Each row is a point on a tangle of strands that fork, close into loops and nearly touch. The rows are in no order.
In the rows, zero is written as 100.
Points whose rows are less than 25.7 apart are linked; no others are. Some points are linked to none.
Padav: [ 99  84 155  85  94  93  96 114  85  96]
sis: [145  95 100 105 111 105  98 104  95 101]
pupeg: [100  85 117 100  87 105  94 103 107 122]
zuda: [ 95  89  53 112 112  99 104 115  83 112]
Gabad: [ 58 124  86 105  93 105 143  96  90  76]
Kurub: [127  75 102  94 108 101  99 110 104 120]
kabed: [ 80 148  67 120  89  95 103  86 107  72]
sog: [107  90  71  97 100 109  91 109 114 136]
lufiv: [149  81  98 106  97 103  93 104  98 108]
Delip: [ 71 134  62 107 100 101 139  91 102  83]
Gek: [ 99 110 108 103  74 102  93 101 109 104]
vovo: [ 68 123 105  75  75  93  89 106 106 114]
zab: [ 98  98  58 108 112 102 116  99  82  95]
zev: [ 94  92 106 103  89 107  99 112 109 117]
sasu: [111  83  78 108 110 110 147 100  86  67]
donur: [ 67 119  95 104 103  99 144  93  96  65]
zak: [106  82  80  98 106 108  95 116 111 129]
gos: [ 89 132  86 116  89 104  95 108 112  92]
big: [ 80  85  81 108 107 108  96 121 106 121]
Babi: [ 95 119 111 101  78 103  96 111 105  94]
muvek: [122 109 136 103 109  95 106  92 103  86]
sutak: [ 89  95 142  70  85  88  74  96 100  99]
tarig: [ 85 127  66 114 105  93 109  91 103  83]
dum: [ 84 144  81 116  97  99 105  87 110  65]
Bap: [101  77  78 105 127 108 109 106  76  99]
sez: [ 79 124  57 105 106  98 133  93  97  89]
Bebeg: [ 83  81  68 106 111 102  97 120 104 120]
Botus: [ 71  94  93 114 111 102 101 119  93 104]
nit: [113 102  76 101 118 109 107  95  90  77]
sezom: [109 123 110 105 114 104 106  95 106  82]
Non: [ 93  83 133  84  79  99  84  99  90 113]
Zoza: [128 103  81 105 114 118 103  92  96  74]
Sabi: [103  79 100 102  94 104  83  92 107 145]
nul: [ 94  91  93 106  84 107  82  93 106 144]
bel: [108  82 120 102  92 100  92  97 109 116]
Mosi: [ 70 142  64 123  87  95 108  92  97  80]
mazas: [ 60  92  81 112 115  96 124 113  80 112]
Kavu: [125 111 129 108  97  90  98  94 109  93]
Leru: [108 100 107 107  79 100  90  94 118 115]
zadi: [ 85  90 119  84  77 104  86 101  92 122]
fiset: [ 79 117 112  77  77  98  93 116 103 104]
bagu: [114 102  87 103 121 105 102 104  94  90]
kered: [ 84  95 132  73  86  90  68  91  95 115]
Roz: [ 92  81  76 106 125 101 101 116  86 108]
bim: [123 124 105  96 116 106 109  88 111  70]
Kupo: [ 86 120  59 110 107  94 116  92  96  86]
taba: [ 68 140  63 118  91  97 123  90 100  84]
Lupem: [129  84 134 102 104  85  88  92 110  97]
petil: [ 93  96  83 106  88 111  84  96 108 150]
kovo: [ 76 116 115  75  76  88  77  92 102 117]
sepin: [128  76 115  96 109  96 100 107 105 114]
ter: [ 85  80  55 109 108  98 100 121  92 120]
nivi: [ 95 115 107 101 119 106 116  88 107  62]
Duk: [ 73 114  99 101 105  98 135  88  99  62]
Nife: [102  80  84  98 124 111 121  98  78  84]
dem: [142  89 107 100  99  89  88  95 112  98]
gizom: [ 78  91  86 111 121  97 103 113  91 104]
Furu: [ 92  93 148  78  89  89  97 112  89  95]
far: [ 83 110 130  75  83  91  96 115  97 101]
mobe: [117  79  89  96 104 107  96 115 106 124]
diz: [ 93 131  74 110 108  96 109  84 109  72]
tibul: [ 86  87  95 105  98 110  97 116 109 121]
disos: [139 103 117 104 103  85  93  93 111  92]
romor: [ 75 115 125  80  83  84  60  92 101 123]
godid: [100  90  67 103 109 113 142  99  82  78]
supe: [123 119  86 107 108  99  98 102 112  95]
zelam: [ 94  98 136  80  83  94  93 109  95  96]
mok: [127  76 129  96 108  89  93 100 107 107]
Kobol: [ 75 104 135  74  89  88  63  90  98 120]
Sef: [ 96 121 107 110  94 106  98 111 105  94]
demet: [102 121 106 113 104 104 102 104 108  91]
mig: [113  90 106 106  85  99  75  81 116 120]
rila: [115  71 121  99  96  96  81  89 111 119]
sur: [ 65  81  93 110 106 108 101 123  95 116]
lov: [104  82 146  83  84  99  69  92 101  97]
Vel: [ 98  79 138  88  83  98  79  95  94 105]
Rogo: [ 82 108 105  98 113 100 128  91 100  63]
Sof: [100  87 152  74  86  90  74  97  99  90]
geka: [112 122 103  97 116 106 113  85 114  61]
buvi: [128 104 148 100 112  89 105  85 104  81]
Bav: [107  78 156  92  92  95  88 102  92  93]
sop: [ 98  94  69 102  95 114  90 100 114 144]
toreb: [100  90  54 117 112 105 115 101  78 102]
zuso: [143 110  97 102 108 103 101 100 100  92]
samo: [132  92 144 101 109  83  94  94 104  91]
bunok: [ 86  97 117  78  79  96  72  94  90 122]
Mozov: [151  84  95 102  95  96  90  95 104 107]
kipu: [139 114  90 102 110 111 100  96  99  86]
tifi: [101  77  88  98 117 109 139 100  79  72]
malok: [116  77 111 102  99 101  67  82 113 127]
dapu: [ 95 101  58 102 110 107 133  97  85  91]
sivi: [118  95  94 104 118 103  99 113  98 103]

A piece is all that can be reached along the links. How many separate loops has the piece of each point below (a circle has one, a figure eight two, a Y none), and how many tips (points with one link)?
Kurub: loops 0, tips 2
Kobol: loops 1, tips 1
diz: loops 1, tips 0
big: loops 1, tips 1

A fork is a point with three links, a tip a point with one. Leave the first point through the second and follow the links. Name the first fork or tip that comes.
vovo, kovo: kered
sis, zuso: sivi
mig, malok: big
zelam, Furu: Bav
zak, sog: Sabi
Rogo, Duk: Gabad

A tip is a point with one link. Name the tips that can be reached along the links from each point below, in the order of the rows.
bim: Gabad
kipu: Sabi, sivi
Kobol: Bav
